Each scene shows the same named points in several views. A view is turned or mirrored, and shifted as a whole, has a little noise and may leave points out.
(in the rows, 128 means zero)

Scene 1
View 1
(300): [121 129 140 124 118  98 132 160 126 113 100 110 159  96 126 129 117  96
  95 111 120 122 122 129 146 117 162 119 130]
(213): [101  97  99 132 149 113 134 136  81 120  95 106 117  92 140  99 143  83
 118 121 148 110 101 114 131 152 151 114 149]
(306): [109  93 121 129 139  97 128 142 109 135 102  96 134 114 138 139 129  91
  95 103 117 104  87 103 119 123 162 108 140]
(107): [146 124 138 116 124 110 121 155 122  83  96 102 155  71 136 135 119 111
 111 108 127 104 128 146 163 125 165 131 156]
(305): [130 128 116 112 133 114 127 155 115 116  91 118 117  86 124 144 140  95
  97 107 133 132 130 115 167 137 155 145 147]
(192): [122 128  95 100 115 135 128 152  82 117  71 143 118  76  81  86 166  86
 115 130 148 132 131 117 161 133 161 122 159]
(13): [137 132 112 103 105 102 117 165 112  99  74 126 130  80  93 125 129  97
 120 134 142 118 133 134 160 121 185 129 166]
(200): [118 107 145 113 108 113 133 138 127 139 105 122 148 129 141 143 146  98
  98  94 110 118  94 104 109  91 159 108 138]
(67): [154  86 122  93 133 145 116 121 110 123  96 115 106 102 144 171 176 116
 104  75 115 102  93  92 139 112 153 133 176]
(79): [118 103 136 119 124 111 131 141 120 134 106 111 143 116 139 144 139  97
  94  95 110 115  96 106 122 110 157 111 137]
(320): [105 116 132 120 119 122 140 143 106 140 103 126 150 111 120 104 150  87
  90 104 116 126 106 107 126 113 146 102 126]
(31): [138 141 127 102 107 131 129 157 113 102  86 138 140  76 107 111 150 100
 112 117 137 131 142 132 168 120 158 132 152]
(292): [104 116 144 126 128 126 146 139 114 148 113 121 155 118 135 115 151  88
  79  88 107 131 104 102 125 112 134 103 113]
(66): [119 161 135 122 116  98 136 173 134  97  96 128 142  81 135 129 114  88
 110 128 149 152 159 147 174 136 156 152 129]
(54): [142 149 121 106 134 132 131 153 123  89  96 132 103  68 157 149 150 102
 121 109 158 146 156 136 188 149 142 176 156]
(56): [101 103 134 124 118 118 142 132 108 136 106 124 143 121 151 109 149  87
 113 107 130 120  95 112 104 110 150 102 134]
(246): [127 125 119 114 129 135 133 143  99 103  94 126 130  75 133 105 153  96
 116 111 144 124 130 130 160 137 145 130 152]
(237): [137  83 121 117 132 107 114 141  99 115  90  87 150  94 109 132 130 109
  95 100 102  78  85 111 132 115 177  96 162]
(102): [121 117 144 122 118 105 132 146 126 104 105 111 151 101 161 132 123  99
 118 111 133 113 112 136 128 114 160 122 143]
(22): [103  83 127 137 160 106 134 126 109 142 117  88 121 123 177 153 138  92
  91  86 119 107  79  95 111 135 143 118 133]
(181): [155  90 129  87 120 147 116 122 114 122  95 124 112 104 141 167 178 117
 110  80 115 103  91  98 132 101 159 130 179]
(130): [105 138 142 135 127 100 144 157 125 110 110 115 153  96 156 117 116  86
 106 116 139 135 131 137 145 134 146 130 119]
(120): [133 108 130 100 106 114 124 137 128 122  95 128 118 117 151 163 151 103
 122 105 134 119 103 112 121 103 169 133 164]
(245): [143 109 127  88 114 155 127 131 109 143  93 141 120 108 111 145 188 108
  89  80 107 127 106  87 143  99 145 123 156]
View 2
(305): [125 129 145 126 198  70  87 151 125 153 155 132 140 145 134 108 140 150
 122 122 121 130 146 152 166 123 136 118 142]
(79): [140 159 128  96 173  97 101 141 134 163 129 101 127 139 111 120 133 138
 146 101 124 143 142 164 139  95 116 118 126]
(300): [132 158 124 120 195  95 101 156 135 171 141 108 111 155 128 123 125 159
 157 115 126 135 148 147 147 121 146 114 140]
(200): [133 170 124  86 169 103  96 147 149 166 116 103 125 132  98 118 126 145
 147 103 119 149 149 168 130  91 111 118 119]
(237): [155 156 121 123 184 126 125 146 124 159 147  98 151 143 105 125 144 123
 150  91 150 132 119 128 148 117 109 113 104]
(107): [148 135 129 136 214 106  98 163 126 158 157 113 136 169 113 101 122 164
 148 101 143 125 155 144 165 142 156 117 131]
(31): [112 161 132 142 210  81  96 164 152 161 156 144 143 144 129  89 131 166
 135 129 120 111 161 149 156 140 151 116 124]
(67): [150 132 144  96 179  92  86 140 127 140 142 129 180 127  78  80 143 125
 108  87 127 149 144 165 165 100  97 114 103]
(292): [133 182 124  90 164  72 112 126 140 170 134 109 111 136 132 106 138 132
 160 106 101 132 149 178 130  83 128 118 127]
(213): [132 139 146 125 174  82 120 131 128 150 155 104 162 152 155 124 153 136
 135 115 145  86 121 185 130 112 119 142 129]
(120): [127 137 142  97 183 101  75 162 147 152 122 117 156 136  91 114 126 158
 119 110 133 146 152 173 142 110 104 125 124]
(306): [144 145 132 100 168 101 111 136 123 160 134  90 133 145 124 137 142 130
 146 101 136 134 124 162 136  97 108 125 132]
(192): [ 95 167 140 153 198  72 111 154 156 156 162 153 170 127 151 104 152 150
 120 147 126  87 135 146 142 141 128 127 112]
(245): [123 171 133 101 176  73  92 140 148 153 139 150 160 109  94  77 146 126
 116 109 100 145 150 156 155  97 104 106  98]
(130): [130 147 133 114 193  79  96 149 134 167 142 101 106 170 147 118 121 169
 159 117 124 116 161 181 140 118 161 130 157]
(320): [122 185 124 106 171  80 115 136 148 169 137 115 125 134 134 113 139 137
 155 116 112 119 142 168 128  97 127 121 120]
(54): [123 103 159 132 217  55  65 160 127 141 165 147 153 162 133  76 128 177
 107 122 120 115 175 181 179 141 160 126 154]
(22): [162 129 143  77 155  87 105 119 109 151 133  81 135 153 121 126 144 119
 140  84 131 139 129 195 137  74 103 129 139]
(66): [112 134 141 135 216  71  79 169 137 165 151 127 108 168 152 115 117 189
 142 137 121 118 168 161 159 144 172 123 166]
View 3
(246): [132 164 124  98 109  98 157 104 150 108 140 109 113 129 108 146 141 107
 123  95 116 143 106 143 132 150 168 138 143]
(107): [138 162 129 104 102 136 145  91 140  97 134 113 111 128 149 110 153 126
 129 122 132 148 101 151 114 135 168 143 153]
(120): [135 125 110 143 108  93 170  90 144 110 116  96 114 142 174 145 117  94
 150 110 110 134 120 155 122 144 142 167 154]
(200): [112 142  92 150  98 102 164 120 134 131 109 103 112 137 173 151 117 132
 174 119 108 136 120 153 145 143 131 159 150]
(300): [129 157 126 122  87 122 159 127 134 118 114 117 104 129 145 123 155 137
 153 127 134 151 112 148 135 143 146 148 146]
(192): [130 173 138 110  91  85 163 109 143 129 116 114 137 143  80 136 151  80
 124  87 108 142 104 130 143 164 186 144 120]
(213): [101 152 116 123  93  72 128 128 130  91 155  84  89 143 115 154 146  97
 132  90 124 130 118 127 140 157 158 145 127]
(54): [185 137 148  75 128  93 181  85 171  85 140 119 112 123 113 143 142  94
 102 109 134 156 114 153 112 155 154 141 167]
(102): [118 145 114 124 101 120 160 114 141 107 130 100  81 131 160 134 144 131
 143 113 124 140 111 156 122 128 147 154 152]
(56): [ 96 146  93 142  97  91 161 132 137 126 128  93  87 137 145 166 126 125
 161  98 106 130 118 147 147 140 138 156 139]
(130): [131 147 129 104  95 111 173 140 147 110 131 114  70 124 127 142 162 144
 139 116 138 152 117 152 131 136 135 145 151]
(66): [165 146 158  92  93 116 193 123 157 111 113 129  85 125 112 123 175 123
 121 118 144 162 113 153 118 143 148 148 151]
(305): [156 147 135 108 103  90 157 108 144  99 125 113 128 133 128 134 144 103
 133 121 135 152 119 138 133 166 148 145 150]
(181): [133 141  89 136 127  88 142  66 142 106 129  94 158 140 179 152  89  93
 154 112  96 130 114 149 132 156 153 155 160]
(320): [106 163 100 130  92  92 158 139 134 135 118 108 114 134 129 157 133 133
 166 108 111 141 116 140 157 153 141 146 137]
(306): [105 143 103 146  88  90 127 130 120  98 133  90 104 143 164 144 136 120
 164 122 130 136 124 135 144 154 132 153 141]
(22): [108 130  89 140 105  71 120 133 125  78 156  80  92 136 175 169 120 130
 164 124 134 134 136 136 147 159 110 147 154]
(79): [115 147  99 140  97  97 147 122 129 115 121 100 115 136 166 146 125 131
 168 124 119 138 121 144 145 150 132 151 148]
(31): [145 169 135 100 102 113 176 100 153 129 113 124 130 131 109 129 147 109
 128 104 113 149 101 148 129 147 174 145 142]
(13): [143 157 149 122  85 117 164  89 140 116 105 114 130 144 125 104 158  81
 126 106 120 144 101 142 116 148 184 158 132]
(67): [137 141  90 131 129  79 131  69 140  94 139  93 160 139 177 154  91  93
 150 115 104 132 118 144 135 163 147 149 162]
View 4
(306): [110 133 112 171 130 114 136  91 106 118 125 117 106 113 139 102 188 175
 124 105 117 133 199 154 129 136 131 161 153]
(79): [117 127 113 165 126 122 144  94 125 114 127 108 100 113 153 102 180 163
 122 100 108 131 188 132 124 134 133 153 148]
(200): [124 122 119 157 127 124 151  87 127 111 141  98  95 113 161 104 177 155
 118  92  97 132 187 124 110 131 139 141 151]
(120): [148 133 130 150 102 104 132 103 114 105 137 124 103  91 148 107 165 156
 106  94 101 148 201 105 105 125 138 155 147]
(56): [120 119 115 162 144 108 136  71 121 112 149 111 121 117 144 119 163 160
 137  83 105 119 200 140 111 132 134 144 137]
(22): [103 136  84 168 127 123 135  87 111 105 121 139 109 107 121 104 188 180
 127 103 118 108 197 153 103 154 133 173 179]
(292): [107 115  91 170 139 131 149  82 146 118 133 100  97 128 149 112 162 147
 148  84 113 111 181 136 129 141 127 148 137]
(107): [135 146 144 175 122 119 137 124 131 126  86 128 131  91 169 114 149 181
 117 117 115 150 199 108 158 124 125 169 112]
(13): [158 138 160 173 104  86 120 124 111 132 118 116 113  95 158 110 149 154
 122 103 120 181 212 113 170 102 123 156  88]
(246): [144 130 118 175 121  90 117 109 135 117 116 139 135  99 142 123 138 153
 148  91 127 134 199 111 156 123 124 163  95]
(192): [156 118 124 179 110  63 104 108 123 124 144 121 115 110 133 115 146 129
 158  80 134 159 203 125 178 103 122 152  71]
(237): [118 132 132 181 129  94 129 102 109 111 117 112 125 113 162  86 217 182
 118 122 119 146 180 142 160 117 142 154 137]
(181): [154 124 106 155  90  84 125 115 130  82 135 134 113  89 149  86 199 150
 111 100 108 137 169  88 117 121 152 156 153]
(66): [141 149 144 172 117 134 137 123 133 151  95 120 103  95 154 139  90 156
 135  93 118 157 228 113 154 130 102 170  87]
(213): [122 131 108 180 134  81 107  88 101 118 131 144 134 108 115 119 164 170
 151  92 134 128 215 159 145 131 125 168 119]
(102): [129 140 140 164 137 122 141  96 121 121 114 121 130  99 161 124 147 179
 118 101 103 135 208 121 123 132 129 159 129]
(245): [148 110  90 161  92  91 131 112 149  92 146 113  88 108 146  89 184 122
 134  87 115 136 161  93 136 120 142 147 133]
(31): [153 128 134 172 113  97 128 120 142 126 116 118 117 101 160 120 129 142
 141  91 119 154 196 100 166 111 121 154  81]
(67): [149 127  97 159  87  86 122 120 128  82 126 144 111  88 140  85 200 154
 113 106 115 134 167  92 122 126 148 165 157]

In a view up to two points have been moved. Name them for each view, in the order of its rows, or write -.
view 1: (13)
view 2: -
view 3: (192)
view 4: (107)
